Points, in no order, along strands that fork and pass close to each other.
Points whose rows are less than 65.7 apart are linked; no others are. Some points are linked to none.
Mirez: [  4 -15   1   8  19 -26   2   4   2  -3   4  -5  10  20  -4   4  -3  12
   4  19   5 -15  12  -1 -11 -17  -9  11  -9   6   7 -12  15 -13  -8 -30
   9   1   2 -17 -17  20 -25]
goten: [ 11  17   6 -15   9 -15  11  -4   3   2 -11  -1  -2  12  -1  -2 -11  -9
  -9  -8   3   2  -6  -7  20   1 -13 -13   2 -24   4 -19  12  -5 -10 -28
 -15  -6   6   3  -8   6  14]
bama: [ -2  15  -5  19 -19  10  19 -15  20   1   3 -15 -12   6  -1 -15   4 -14
 -10 -19  13   5 -12  10   6  12  19  14   1 -10  15  24  18  11   2   7
  22  -5   1   5   6  -7  -2]
tivit: [  3   8   4 -11   3 -19   7   0  -3 -15  11   9   6 -10  12   5 -10  -2
  -2  14 -20  -6  -6   9   1   8   0 -13 -12   6 -21 -20  -6  -7 -13  -3
 -11  -8   3  -3 -12  12  18]
seg: [  9 -14  -5 -17   2  19  -7  11 -12   2   1  10 -11 -22  12  17  14   2
 -18  11 -15   4   5  11  15 -12  11  -7  10   8   3  18   2  -8   5  18
 -20  24 -15  -3  12  -3  -8]
tufe: [ -2  -2   8  19 -11 -12   5   1   5  16 -15   4 -16  12   5  -3  -2  -3
  -5  -2   9   6  14   8 -14 -24  23  12   5   0   0   7   4  21  12   0
  -1  -9  -5   8  -8  11   0]
rav: [  6  24   7 -10   1  -8  -2  -2 -13  -2  -5   9  17   3  18  28 -15  -1
  15   9   2 -19   9 -11   2 -21   0 -14  -1 -12   2  -6   2   1  -6   2
 -10  -1 -14   6 -10   5  19]
Nobop: [-16 -19   9  -4   1 -18  -5  10  -5 -11   0   6  14   2 -13  -4  -1  -3
  13   7   4  -1   8 -19 -16   4  -1  11  11   3 -10 -15 -14  12 -17   6
  -9  -1   3  -2   3 -10 -27]
nomig: [ -3   3   9  -1  -4 -13  -1  -3  13 -24  10   2  -5  -5  -1 -25   1 -10
   3  11 -10  21 -11 -13  -1  -4  16   7   5  15  -8  -7 -12   4  -7   4
   3  13   7   5  11 -23 -13]
vegu: [ -7   2  -4   7  -6 -12  -6  -7   5 -15  18  -4   4  -5   3  -5   7 -10
  11  13  -4   2 -12  -2  -9  -6  24   9   2   9  -3  12 -16  -7   5  20
   5   8  -2  -2  15 -20  -9]
Kot: [  3   3  -5  14 -23  -3   2   2   4  14 -18   5 -12 -13   7   0   8   1
  -8  -7   0  14  17  21  -3 -31  14   1  -1  -3   4  10  11  23   9  23
  -4   0  -8  12   6  -3   5]
Mer: [ 11  -8 -12  15  -2  -6  -3   0  15   6   7  -1  -2 -24 -17 -15  11  17
   2   4 -13  15  -1   9  -9 -26  -5   3  -7   7  -3 -11  -6  -2   0  14
  14  12  11  -8  14 -13  -2]
tuzad: [ -6 -22  -5  -9   8  13  -1   4 -15  20  -5  -6   5   3 -17   5  11   8
   1  -8  11 -15  -4  -4 -14  36 -17   7  15 -15  -2   1  -2   0 -17  -3
  -3 -15   0 -18 -10   3  -1]
romu: [-12 -17   2   7  11  13   3   9 -30   2 -16   6   4  14   5  13   8   5
 -10 -11   6   1   7 -16 -14  -3   1  11  -1   8  -1 -11 -14   4   8  10
  -8 -11  10  24   0  14  12]
gurim: [ 10   3  -1 -14   8   3 -11   4  -9 -21   2   5  25   2  14  17 -17  -5
  21  17  -6 -13  25   3   0 -37  -8   2   0  21  12  -7   5  -4  -6 -21
   3   4  -9  -6  -8   6 -23]
Tugag: [ 15  -9  -8   5 -11  -2   3   3   3  13  -9   8 -19 -22  20   1   9   7
 -24   1 -18  10  17  32  -2 -26  12   2  -3  12  -4   5  19  12   5  12
 -12   2 -14   8  -5   5  11]
Sop: [-22 -12  22  -4   9 -24   0   4 -14 -17  -7  16   7  12  -9   4   2  -5
  15  12  11  -1  -4 -22  -6  19   5  -7   8  -1 -17 -16 -26   3  10  -5
 -14   1   6   2  -9  -1  -8]
pafe: [ -7  10  21  -6  -8 -15  13  -3  11   1 -16  -3  -9   7 -14 -13  -8 -13
   3 -18  29   6  -4 -15  12  14   8  -3   2 -18  -1   2   6  16  -8  10
 -10   6   2  13   5 -19 -15]
Mesob: [  5  -8  10  -6   8   2   9  -9  16   6   0   4  -1 -14 -11 -18   5  10
 -18  -1   5   9 -13  -6  -5  34   8 -17   0  -3 -16   3  -1 -12  14   6
   0  12  19  -2  -9  -6   7]
Feg: [-17  -2  16   2   4   8 -18   9   6   5  -2   0 -11   6  -4  -2  -2   3
  -1   2  11  -1   6   3  -6  31  -1  -3  -8  15  -4   6 -11   7  20   6
  11  -2  -2   1   4   3  -2]
kulu: [  6  -2 -15  -2 -18  -6  11   6   4   6   9  -7 -22 -21   7   9   5 -18
   2   5 -14   0   1  37  16  -6  12   2   0 -10  -4  14   9  13   1  -3
 -11  -6 -24 -15  -2  -3   4]
Gim: [ -1   6 -10  -4  -2   5 -13   3 -15  -6   6  -1  13   3  10  23 -13 -10
  31   8  -3 -20  22  25   1 -20  -9  15  -9  15  10   4   0   3   8 -30
   9 -11 -19 -17 -16  17 -16]
gosa: [  1  16  15   6  10 -17 -11 -18  20  -5   6  10   4   5   4  -5  -8   9
   2  15  -2  -3   1  -4  -8  -1  16 -12   1   3 -10   7  -4  -7  17  -7
   4   2   5   1 -13   9   5]
zat: [ -2  -1 -16  18  -6  20   7  -8 -12  -4   3   6  13   1  -2  -7  13  14
   9  -1 -14  11 -12 -15 -14 -22   7  13  15   2  -1  -3 -11   0  -4  17
  14  -2  19  10   8  -4   5]
delel: [-24  -7   3  -2  -2  26 -21  13  -1   2 -14  19 -12   1   6   1   5   1
   0 -10   5   5  16  -7   3  16  -4   6  28   7   8  18  -4  15 -10   9
   3 -10  -4   2   3  -5  -9]
Ridi: [  5  -2  -1  16   2 -25  16   7   0   4  13  -7   1  19  -7  -9  -5  12
  -3  10 -10   4   5   3  -9 -14 -14   1 -30  17  -1 -33   6 -14   1  -8
   8  -6  15  -3   1  25   6]
mok: [ 11  -8   1   6  -1 -11  14 -14  19  10   5 -11   6 -17 -26 -21   6  17
  -1   1   1  12 -16  -5 -11   3   2 -11  -8  -8 -12  -7  -2  -9   4  15
   6  23  22  -8   7  -6  -3]
tipo: [ -5 -10   8  12   7 -12   3  21  -7 -11   3   9 -11  15  -2  -6  -7  12
  -3  12 -20   8  16   4  -6 -12 -12  12 -22  36  -6 -34   3  -6  -4 -16
   7  -4   6   4   4  22   0]
sugi: [  0  16  14   0  -4 -21  11  -2   5  -3  -7   0  -7  15  -1  -2  -9 -17
   3  -5   6   6 -10  -9   7  -8  10  -4   6 -19  -2  -9   1  12  -5 -16
  -9  -3   6  11   2  -4   2]
gagud: [  9  -1   3   1   4  14  11  -4  -3  14  -6   5  -1  10  -9  -7   3  12
 -23  -6  -3   6 -20  -7   2  15   2 -14   5 -13  -8   0   2 -16   3   3
  -6   1  12   0  -2  10  20]
ganid: [ -6  -4   4 -16  13   2 -19  21 -11  -7   3  -4  -3   6   4  12 -14  -3
  -1   2   7 -13   7  -3   7   7 -18   2  -6   8  10  -5   6  -5 -10 -13
   0  -6 -13  -7   8  -3 -17]
Mene: [  8  13   0   3  -6 -16 -10 -12  19  10   2   5  11 -14  -4  -4  -5   8
  15  16 -10  -3  15  23  -4 -12   3 -21  -6   1  -6   4  -2   6  27  -5
   5   7   1 -11 -17  15   6]
tofep: [  8   8   2  -6 -12  -8 -20  -1  22  -9  12  -8  25   1 -18 -11 -13   6
  13  15 -15   2  16  10  -5  -3 -19  -8  -5  12  15  -5   3   2 -15  -8
  22   4   6 -15   8  -6 -18]
dudar: [ -7  16  -2 -11 -10   3  -6 -11   5 -16   4   6  27  -5   9  -7 -15  -9
   7  -7  -5   3   9   1  -1  10  -7 -13   3   1  -5 -13 -17  14  -1   5
   6 -14  18  16 -11   0  17]
paka: [ 10  20  15   0   1   4   0   1  18   9 -11  -6 -21   7  -3 -15 -12   0
 -22 -18   6  17  -5  -9  15   4 -12  -9  -4  -2  15  -2  20   1  -7 -11
   9   5   5   7  12  -7   5]
Toze: [ -9   0   0 -16 -13   6  11   1  15  -2  -2   8  -7 -27  -3 -10   5 -12
  -7 -13  10   3   1   6  15  25   9   0  19 -15  -5  18   6  14 -21  24
 -15   0  -9   0   5 -25  -9]
pesa: [ -1  -6   9   1  -2 -13  -7   4  10  -6   5  -5  13  12 -11 -13 -11   3
   7  14  -8  -5  17   9 -12   4 -12   2  -6  13   0 -12   7   5 -10 -19
  16  -4   5 -17 -12  12 -17]
riku: [ -6   5 -13  23  -9  19   8 -17  29  -1  -6 -10  -8   4 -15 -20  15   2
   7 -23  18   2  -7   2  10   7   2  19  15  -8  22  31  19  10  -3  -7
  33  -3   0   4   6 -19 -18]
Kem: [ 17   1  -3  15   3 -20   9 -11  10 -14  11  -9   8  18  -9 -12   0  -6
  21   8 -15   5  -3   3   7 -30  -1   6   0   7  -1  -1  -5 -10  19 -32
  10  15  14  -9  -7   8 -11]
fatuf: [ -1   8   4  24  10 -13   4   9  16   6  11  -5 -40   6 -11 -13  -3  11
  -3   7 -10  16 -16  -8   6   0   0   2  -6   8  -1  -3   5 -18   2 -19
   9   3   3  -9  15  -8  11]
sosu: [  4  -1   2  -5   1  26 -10  -1 -10   4 -10  24  -2 -18  21  14  13  12
 -10  10 -15   2  18   6  -3 -12  18  -8  16  14  -5  23  -7   1  15  21
 -10  14  -6   7  -8  11   8]
mil: [  0   4   0  14  -5 -16  15   6  13   0  16 -16 -26   0 -16 -21  -4  -2
  -9   4 -10  15 -18  -1  -6  15  -4  16 -18   8  -4  -9   5  -5 -13  -3
  14   0   4 -10  19 -14   6]
nitu: [  1 -10 -14  -2   1 -14  -3  -8  15   1  19  -6   8 -25  -1  -8   6  -8
   8   2  10  -4  -1   6  -7  -6   9  10   0  -4   7  11  -6   3  -8  22
   3   0  -4  -8  10 -27 -19]
bomed: [  3 -16   4 -12   6 -17  19  -4 -14  -5   7  -9  18  15 -19  -6   5 -11
   6   7   8  -8 -18 -11   1  21  -1  -3  -3 -24  -8 -16  -9  -8   5 -14
 -14   9  10 -16  -9   2  -7]
duk: [  3  -3  -5  -8 -27   6  11   6   5   8   3  -1 -28 -16   4   3   3  -8
 -23   3 -17  10  -6  34  17  11  13 -12  -6  -6 -12  26  19  10   3   8
 -12  10 -15  -6   3  -7   8]
tigu: [ 13   2  11  -9  11  12   4   8   3   3  -7  -2 -18   5  15 -11  -4 -10
 -30 -17   3  11  -2   2  21   1  -2  -3  -5   1  10   0  17  -3   7 -12
 -11   7   2  12   8  -1   3]
kired: [ -3 -12 -22   8  -1  14  -6  -7 -13   6   0  -4  14  -9  -9   8  17  10
  13  -9   5  -2  -3 -13 -10 -22  -3  13  19 -14  11   0  -4   1 -15  21
   5  -7   8   2  14 -12 -11]
Soni: [-11  15  -2   1 -19  13  -1  19   3   2 -15   8 -22 -20 -17  -2  -3   0
   3 -16  -6  15   0  10  30   4 -14 -14  -1  -4   3   1  -5  14   6   3
   1  10   3   8  29 -17   9]
sasu: [ -6   4  -2 -13  -4  24 -15  20  -7   1  -6   5  -2  -9  -2  12  -1  -1
   0 -12  -1   1   6   1  26  -5 -15  -7   3  -4  14   4  -2   2   0  14
  -5   8  -5   6  29 -19  -3]
gam: [ 20   6   8 -13  -8  -9   9  -4  -6   7 -15  -6  20  14   1   4  -8  -6
  -3  -2   2  -4   2   2  11 -15  -4 -26  -1 -21  -4 -18  11   3  10 -10
 -18   8   3  -2 -13  26  10]
ruzev: [ -5   2  -9 -10 -10  15  -2  -6   6  -5   5   0  19 -11  -3 -13  -1 -17
  19 -12   1   4   6   8   7   9  -5   4   8  -3   1   3 -13  14  12  -7
   9  -1  16   1  -4  -8  -6]
nerub: [ 14   7  -8 -13  -3   9  -7  -6   3   2   5   3  14 -23  15   9  -1  11
  -4  12 -15  -1  -7   6   0 -13   5 -20   4  -3  -5   2  -4  -6 -11  27
 -11   2  -9  -3   4  -3  16]
runev: [  1   0  23   3   0 -19   6 -18  21   4  -3   7   0  -1 -12 -17  -4   9
 -12  11  14   8 -12 -10 -14  18  30 -17   3  -3 -22  13  -6  -2  13   6
  -4  10   5   2 -16  -2  -6]
bizib: [ -5  -2 -10   2 -15 -22  17  12   0  -4  17 -14 -21 -14 -13  -2  -2 -14
   4   2  -9   3 -23  13   5  16   5   7 -17  -8  -8  -5  -7   2  -3   6
  -2   1  -3  -9  17 -13   9]
senu: [-13  -1   7  18  -2  -4   5  16 -16  19 -14   4 -27  17 -17  10   7   6
   1  -1   9   1 -11  -6   9  -1   1   1   3 -14   1   6  -3   0  12  -8
  -4   5  -6  -7  14  -1   4]
kimul: [  6  -5   5 -24  20 -16   7  -2 -14 -11   5   2  14  10   6   6   0 -10
 -12   6   7 -17 -20 -11   1  21   5  -6   1 -15  -6 -17  -1 -16 -12 -11
 -21  -5  -7 -14 -20   3  -1]
zuv: [  1 -21  -2  -5   4 -11   9   8  -4  11   1 -18  -6 -14   9   8   3 -12
 -20 -10  13 -11   3  22  -3   2   4   7 -25  -3   0  -4   8   9   0  13
 -13 -12 -10   1   4   0   2]
paf: [-12   4   5  -1  -6  -3  -4  14  -6  13  -9  13 -19  -8   1  19  -6   8
  -5   4  -9  -8  -1  21   5  29  -9  -1  -3   3 -20  -1  -7  12 -18  -3
  -9 -26 -15  -7 -12  14  27]
fif: [ -3   7   3 -10 -15 -29  16   0  -4 -10  12  -5 -13 -15  -4   1  -7 -11
   2   2 -13  11 -16   9   6  18   4 -13 -14  -7 -25 -13 -13   2   4   0
 -16   1   5   3   5  -4  15]
susag: [  4  -9   4  12  17  -4 -17 -11   2   3   5 -16   8  27   2   2  -5   3
   4   8  14 -17  11  -7 -15 -11  -3  13  -2   7   9  12  10  -5  14 -28
  18  -1   0  -7 -20  15 -27]
Pud: [ -5 -13  -1  11  20   8 -10  11 -10  -2   4  -2 -16   6  24   5   5  -4
 -11  -4  11  -1   9  -7  -5  -9  10  19  -6  16  12   7   9  -3  17   0
   6  -2  -4  14   5  -4 -12]
gumo: [  5   3 -14  -4   4  18  -6  -5   3  -1   7  -3   7  -4  16   0   2  -6
 -11  -3  -5  -4  -4  -1  -1  -3   2  11  16  -2  12  13  11  -2 -23   2
   5 -20  -7  -2  -6  -7   5]
vami: [ -1   3  -1   0  22   7 -11  -1   7  -8   2  24   0 -18   9   1   2  18
  -6  -4  -4   8   2 -28   1  -2 -13  -6  10   4   1  -6  -2  -9  -8   9
   1   0   7  12  10 -19  11]
lek: [  9  16  27 -12  11  -1 -14   2   4  -8   0   0   3  22   1  -6 -14  12
 -19   6   3   6   0 -16   1  13 -12 -29 -17  14   5 -11   3 -19   5  -4
   5  10   9   4   1  10   7]
lim: [  5  -6   0  -7   6 -22  10   9 -14  11  -2 -10  -3  -3  -1  17   0  -2
 -11  -3  11 -12  -7   7   1  -6  -7 -12 -25 -18   2 -17   4  -3  -4   8
 -18  -2 -12  -2  10  -1   8]
Zaz: [ 12 -22 -10  14  13 -16  -2  -2   5  10   4  -1   2 -16  -3  -1  12  15
   2  11  -6  -1  10  10 -17 -31   4  10  -9   8  -2  -6   0  -5  16   1
   4  10   5 -10  -2   6 -10]
lok: [  0 -10   0 -11  -5  13  18   6   1   5  -3   0 -19 -10   3   3  14 -15
 -32  -7   5   1  -5  14  18  19  18  -1   9 -18   2  26  18   1 -15  11
 -18  10 -17  -7   8 -10  -1]
kodod: [ -5  -5  -5   3  15   5   5   0 -32  13  -8   7 -12 -10  24  32   4  21
   8   3  -5 -20   8   8 -20  -4   8  18 -17   9  -3  -4   2 -17  -5   6
 -10  -2 -24   4 -20  28  15]
sufa: [  2 -14  -3 -13 -14  26  -4  20  -9  -1  -6   5  -3 -15   5   0   7 -10
 -12  -4 -14  10  13  22  18  -5   2  -4   3  10  -1  13  -3  10  11  13
 -10  20  -2   1  19  -2  -7]
Sebi: [ -1 -20  18  -3   7  -4  -4   3  -1 -16  -6 -10  20  29  -8 -15  -2  -5
  -8  -5  19   5  10 -25  -5   5  -7   0  -7   4   6 -19   5   2  14  -9
   3  18  18  11  -6   2 -28]
Fevon: [  2 -16  -3   1  18  10   3  -2  -9  15 -13   5   0   8  -9  -2  19  14
 -22 -11  18   0 -17 -24  -6   6   6   1  14 -15   5   3   2 -11   2  13
  -8   5   4   2   1  -4  -4]
gotes: [-22  -4  12   4 -10  25  -9   5   5  -1  -8  -2   3   3 -13 -16   0   1
   6 -17  14   7   3  -8   2  42 -10  -6  -7   7  -3   4 -17  12  21  17
  13   4  17  13  11 -10  -3]
pabes: [-23 -10  -4  -3  -2  23 -20  -4 -12  10 -10   9   4   4  -4   9   8   4
   5  -3   6  -9   9 -10 -17  31  -5  10  29  -4  -2  15 -12  14 -18   3
   3 -28  -1  -2 -17   4  -3]
Pomiz: [  3 -11  -4 -12   8  -1   1   6 -33   1  -5   2   5 -20  25  34   3  15
  -4  12  -5 -19   5  12 -16 -15   3   8 -20  14  -9 -16   1 -12 -17  22
 -22   5 -27  -3  -8  15   7]
Fir: [ -4 -11  -9  10   0 -17  16  -9  -8   8   9 -17  12   9 -14   1  11 -10
  11   2   8 -10 -20  -4  -6   0   8  12   0 -24  -5  -4  -8  -4   7  -4
  -2   0   8 -10  -1   1   1]
naru: [ -4  -8 -16  25  12   4   5 -26  -3   8   6 -14  13  18 -17  -3  20   2
  17  -3   9  -7 -24 -11 -10   5   4  16  16 -19   5  23  -4  -9  11 -18
  10  -1  14  -5  -6  -4 -10]
Rufig: [-10   4 -30  12  -7  33  -8 -11  14 -17   5  -2  -2  -7   2 -11  14  -8
   7 -30  14   7  -1  -5  17  -7 -10  14  16  -2  26  22  11   3   0  -3
  25  -6   3  16  12 -30 -16]
lomuz: [-10   8   4 -10   5 -12  -3   4   3 -10  12   4  -3 -15  14   8 -17  -3
  -7  -1  -8  -9  -2  19   4  34 -10  -4 -22  10 -16 -12  -6   2  -8  -3
  -2 -26  -4   2 -13   8  27]
sabu: [  8 -12 -12  -7  -9  -7   4   3   8   2  17 -21  13 -16  -1  -5  -2 -13
  -2   1   2  -7   5  24 -13   1   2  15 -18   2   7  -1   6  10 -13  14
   5  -4 -11 -12   7 -12 -15]
lun: [  1  17   6 -12  14  -6  -6   1 -13 -16   2  12  23  12  12  24 -17   8
  11  15  -2 -17   6 -30  -4  -8 -12 -13   7  -3   7 -20   3 -14 -26  -8
   0 -10  -8   6 -10   3   9]
zira: [ 20  -3   5  -6  -2   8   8  -9 -20  15 -15   5  12  16  13  11   0  -2
 -10   0   1  -7  -5  -4   3 -11  11 -15  12 -15  -6  -3   3  -3  20  -2
 -25   7  -4   1 -22  33  13]
vomav: [  3  11  15  -4  -8 -12   5   8 -17  -9   2   0   1  33  -4   3 -13  -5
   4  18 -10  -3  -9  -5   8   0   5 -14  -7   4  -6 -15  -8 -17  10 -11
  -5   9  -2 -10   0  28   4]
kaso: [ 10   4 -19   5 -12  22  -3  -5   2   4  10  -5   8  -9  14   1   8   1
 -12   9 -15   1  -5  17  -2 -15  11   3   1   2   8  17   3  -5  -7  25
   8   0  -7  -7   8  -2   8]
Rivuk: [ -2  33  -3   3 -18 -11   1 -16  19 -10  -4   9   2 -11  -4 -18 -11   1
  14  -4 -10  18  -5   1  -1  -6  -5 -11   6  -1  -3 -12 -10  14  -8   5
  16  -8  15  12   0 -11  17]
Gidu: [ 10  -6 -18   0  10  12 -16  -9 -13 -10  11 -11  10   4   7  24   5 -10
  33  11   0 -19  12  10  -5 -21  -9  18   9  13   8  25  -8  -8   4 -34
  12  -1 -14 -16 -16   6 -20]
tuzod: [  1 -13 -14  -9   3  21  -4  -4  -1  14  10 -11  13 -16 -14  -5  13   0
   4  -3   2  -8 -11   7  -1  30 -12  -2   6 -13  -2   8  -7  -8  -4   8
   1   0   6 -22   3  -4   3]
vevu: [-16  -9   2 -11 -15  15  -7   5   6  -4  -5  -8  16  -6 -20 -14  -6  -9
  25 -15  15  -1  15  -2   1  26 -19   4  -2  -1  -1  -3 -11  24   9   9
  11   4  12   5  10 -17 -23]
lemol: [-23   4   9  10  -6   3 -15  11   4  11 -14  10 -19   0  -2  11  -9   5
   1  -5   9  -2  10  11  -2  33  -5  -1  -2  12  -4  11 -11  19   7   1
   7 -25 -12   3  -5  10  18]
tuv: [ -7 -16   9   1  14  -4  10  21 -41   4 -21   8 -19  17  11  25   7   1
 -15  -8  11  -6  -1  -7  -1  -4   6  10 -11   3  -4 -11  -3  -3   2  10
 -24  -7 -16  15   1  10  12]
povu: [  5  -8  11   0   7   1  -3  -2  -5  14  -6  -8   6  31  -3   1  -2  -4
  -3   4  16 -12  -1  -3 -13   8  11   5   4  -7  -1   9   9  -1   4 -14
   1  -3  -5 -11 -19  22 -14]
dorat: [  6  -3  -4   8   0 -18   7   4   4  -7  11   1 -15  -1  -1 -10  -2 -14
  15   8 -19   4   3  16  10 -16   4  11  -6  12  -8  -7  -3   1  13 -27
   1   2  -1  -6  -2   4  -3]
Sova: [  4   7   2   1  -5 -21  -9 -10   2  10  -5   3  21  -8  -1  20  -1   8
  19  15   5 -12  14   4  -9 -22   0 -19  -3 -13  -2  -4  -6   5   8   9
  -9   0 -11 -10 -10  11   5]
fote: [ -3  21  -7  -8  23  -5 -12  -5  14 -16  15  11  -3 -14  11   1  -7  -3
  12  -2  -6  -1  -3 -23   9   1 -20  -3   9  -1  10  -6  -2 -16 -10 -14
   6  -7   6   7   8 -22   9]
teso: [  9  11 -26  10   7  16  -2 -11   4 -14  12 -14   2   6   8  -1   3 -12
  10 -16   7   2  -6 -12  12 -20 -13  15  11  -9  25  15   5 -10  -6 -19
  18  -6   5  14  10 -20  -6]
Dif: [ -3  29  20   4 -21  -9   5 -17  29   1 -15   5  -7  -8 -13 -16 -10  12
   0  -6   8  21  -9  -8  -1   8  10 -24   2  -2 -15   2  -4  16  -6  21
   6  -1   9  16   1 -13   5]
Sobe: [ -2  22   0  -7  15 -20  -2  -4   4 -26   9   4   7   8  13   5 -11  -3
   2   4  -2   3   3 -29  -1 -14 -13  -5  -3   3  12 -27   0  -9 -22  -7
   4  -8  10  17   1 -10   2]
pubaf: [  2   5  -7  -3   0  21   3 -12  -9   4  -4  17   6 -16  22  21  13  12
 -15   8 -12  -3  -2  -1  -1   3  13 -14  20  -6 -10  13  -1  -8  -1  26
 -16   2  -6  10 -12   7  28]
dufug: [-10  -7  -8  -7   8   8  -6 -10   1   6  -1  -1  13  -2  -8  -5  13  -1
   8 -17  22  -7  -5 -22   0   7  -3   0  21 -16   8   8   2  -2   0  14
  -5   0   5   6   4 -17 -21]
zim: [  5  -3   3  -3  -2  19  -1 -10 -24  14 -11  -4   7  18  12  16   6   1
  -3   9   4 -14   1   1 -13   0  23   0  14  -5   3  18  -2  -6   9   3
 -13  -4 -10  -8 -22  32   2]
medar: [ 18 -16 -16  -4  14   2  -2   5 -10   0  12  -2   1 -20  16   7   9   3
   1  11 -20  -7   3  22  -8 -27   8  17 -10  23   2  -4   1 -13  -2  -1
  -3   7 -13  -8  -1   6  -7]
koras: [  3  -3 -19  20   9  14  -9 -21  -6   0   9  -4  10   8  -5  11  16   3
  34   6  -2 -10   0  -3  -6 -18  -1  16  20  -2   9  24 -13  -7  21 -21
  13   5   8  -9 -12   7  -4]
Bib: [-16   2   0   5  20  14 -14   8  -6  -2  -2  18  -6  -9  10  18   3  19
  -5  -7  -1  -3   2 -17  -8  17 -20   2  -2  11  -2  -8  -9  -6  -6  15
   8 -17   1  20   6  -4  28]
zor: [-14   2  24  -1  -7 -12   6  10 -13 -10  -8   7   4  36 -16  -5  -9  -7
   7   8   3   4  -5 -11   2  17   2 -13   1  -3 -19 -15 -19   6  10 -15
  -9   2   9  -2  -9  20   5]
bis: [ 17 -12 -11  12  -6 -14  19 -13   1  -1   5 -19  20  10 -15  -9   7 -13
  20   1  -2   2 -13   4   2 -27   8  11   8 -11  -4   1  -6   1   4 -20
   1  13  10 -16  -6   3 -14]
zokot: [  4 -13   3   1  13  16   4   5   4  -1   2  -4 -14  10  21 -15   3 -17
 -25 -12   5   3   5   6   5   7  13  19  -2  14   5  13  14  -2  19 -15
  -1  -3  -2   9  -7   6  -6]
Bipi: [ -3   4 -16  13  -2  -1   7  -1  -5   6   7   5 -20  -4   8   8   7  -8
  16   0 -13  -7   1  16   6  -9  10  16  13  -4   0  12  -1   2   4 -16
  -1 -12  -8 -11  -8   7  14]
fonu: [ 24   5 -11  -2 -12   9   7  -6  -2  12  -3   5 -12 -14  28  10  -3   5
  -8   4 -25  -1  10  23  13 -30   2  -9 -12   8  -6   0  22  -1  11   4
 -19   5 -19   9  -6  18  22]
lomi: [ -1   8   7   6 -29  15  12  18   0  16 -14  -1 -28   1 -24 -10  -4   4
 -11 -10 -10  19  -5  15  18  12  -6 -10  -5  -1 -12   3   5  13  -3   2
  -3   9   4  -2  18   0  16]
Zami: [  9  21  22  -7   5 -11  -1  -1  -5  -7   4  -3   2  28   9   8 -15   8
 -14  17   0  -6  -3   0   5   4   5 -26 -29  11   0  -7   5 -24  18  -2
  -3  12  -3   1  -2  31   9]
Loni: [-24 -12  -1  10   8  16 -16  10 -22  -4  -8  13   4   8  -5  15   6  13
   8  -9   7   3   4 -27 -16  13 -13   7   8   7  -4  -8 -23   0  -1  13
   5 -13   9  18   9  -3   9]
sonef: [ 11   6 -13  16  -9  17  18 -10  14  -4  11 -10  -7   7   0 -21  12 -13
  -5  -9  -7  10 -15  14  13  -4  18  12  10   1   5  28   8  -8   5 -11
  13   9   5  -3   1  -2   0]
Pavot: [  8   5   0  12   6  14  11   1  11  -5   9  -6 -26  13  -8 -23   7  -1
  -7  -3  -9  18 -25  -7  18   8   3   2  11   3   0  13   4 -22   2 -24
   9  15  10  -7   9  -7   5]
vip: [ 15  20  -3   1  -1   9  -3   1  -3   7  -4   8   4  -7  22  18 -10   6
  11   7 -17  -7  19   1   1 -30  -2   1  -3   8   7   6  11   0   5   3
   3   2 -19   8  -2  10  24]
gid: [-23  -4   1  -5 -13  10 -21   7   9  -1  -9   5   0  -2  -9  -6  -8  -9
  17 -23  20  -1  24 -14   8  11 -16  10  18  -1   9  12   2  26  -3   4
   5 -13  -7   3   8 -21 -30]
fiza: [  0  -7  10 -17   6 -17  14  -4   0 -15  -2 -11  23  19 -12 -12  -4 -11
  -5  -5  20   1  -4 -25  -4  16 -14  -9 -10 -17   4 -24   3  -3  -4  -6
  -1  10  17   4  -6  -8 -17]
Kiga: [ 18  14  14 -10  -1  -5  -6  -3  23   8  -9  -7   4  -2  -8 -16 -13  14
 -22  -4  -1  15   8   3  -1  -6 -17 -24 -19   6   7  -8   9  -3  -3   3
  10  11  14   3   4   6   4]
Vid: [  6 -16  -6 -12   9  -8  -9  18 -13   3   7  -6   0 -25   2  16   6  12
  -5  20 -13 -10  -1  21  -8 -14  -5  -1 -20  13  -5 -18   0 -11 -17  11
 -13   7 -17 -12  13   1  -5]
gada: [ 15  10  -2   6  -3   0  -6   2   8   4   2  -4   8   1   2  -9 -11  16
 -11   4 -14   5   8  10  -8 -11 -18 -12 -23  17   4 -18   7  -6  -2   3
  13  -6   9   2   2  17  18]
Finom: [ -9   2  -1  18 -12   1   5  -9  -4   0  -6   0  20   7 -17 -13   5  14
  12  -6  -2  14 -12 -18 -15  -9   0   1   7  -2  -9 -21 -18   6   5   9
  12   2  30  11   3   0   1]
geve: [ -8  -6  13 -11  -9  -9 -11   5   3 -29  12  -3  12  10  -2 -16  -9 -19
  11  14  -5   7   2 -14  -9   7   0   7   4  14  -5 -12 -10   8 -15  -4
   3   6   6  -3   8 -18 -24]
Sel: [  0   4  -5 -15   3  21 -16 -12  14   8  -2   6  12   3  -2 -11  -2   6
  -8 -10  10  -5  -1 -19  -1  11  -9  -4  28 -15   9  22  13  -1 -25   8
   3 -14  -3  -1  -3 -10 -13]
tevi: [-13  27  12  -5 -10 -10  10 -11  24  -2  -7  -3 -12 -14 -11 -13  -8   0
  -1 -21  17  10 -12  -9   5  32  -4 -10  -4 -12  -2  -1   0  10 -11  16
   5  -2   7  15   8 -21   5]
gol: [ -3  -7  -1  -1  16 -10   4  17 -30  15 -11   0 -12   8   1  32   0   2
   4   0  16 -22   4   0   1 -13  -7  10 -15 -10   7 -15   7  -1  -1 -11
 -16  -9 -20  -4   2   9   4]
fikot: [ -1  -7  -1  -2  11   7 -14   2 -14 -16   4   7   6  -1  24  12  -5  -7
  15   9  -1  -9  19 -11  -9 -29   9  19   3  24  11   4  -4   2   8  -4
   3   1 -12  13  -3  -5 -18]
Tup: [-10   9 -11   1 -19  10   9   0  26   4   1  -3 -11 -17   0  -8  -1  -9
 -10 -16   9   1   1  18   9  25   5   8   1 -13  13  24  16  15 -19  16
  13 -10 -10  -8   6 -20   4]

A fork is a point with three links. Follow the links from the first point to the second and name the forks in between, in order.
paf; sugi -> vevu
fikot; Bib -> Kiga
Gidu; bama -> Fir
Bipi; lomuz -> bama

Follow the links from the first point to the second, and from the first to the third. Name the last point that the two ways share.
zat; Tugag; sufa -> dufug
Finom; vami; fonu -> rav
kodod; tufe; dufug -> Mesob
lomi; tufe; Sobe -> rav
kaso; Mene; Vid -> Mesob
Tup; Sebi; lek -> Fir
Ridi; kimul; vami -> Kiga

A fork is a point with three links, a tip a point with one. Leave the first point through the second and follow the links. Name the first fork or tip that comes.
bizib; fif -> vevu
fote; vami -> Kiga
kaso; nerub -> lomi
tuv; romu -> rav
lomi; Soni -> dufug
ruzev; dudar -> tofep
Kiga; paka -> Fir

Name the points in between on the shortest way along the links from the first point to the second, in order.
runev; vami -> gosa > Mene > Sova > rav > lun > Sobe > fote
Gidu; tipo -> Gim > gurim > fikot > Pud > zokot > tigu > paka > Kiga > gada > Ridi
Tugag; Zami -> fonu > vip > rav > lun > Sobe > fote > vami > Bib > Loni > romu > tuv > gol > lim > zuv > sabu > nitu > vegu > nomig > geve > Nobop > Sop > zor > vomav
gumo; tufe -> Sel > dufug > Fevon > gagud > Mesob > runev > gosa > Mene > Sova > rav > vip > fonu > Tugag > Kot
tuzad; lok -> pabes > delel > gid > vevu > gotes > Feg > lemol > paf > lomuz > tivit > fif > bizib > mil > fatuf > Pavot > sonef > bama > Tup > Toze
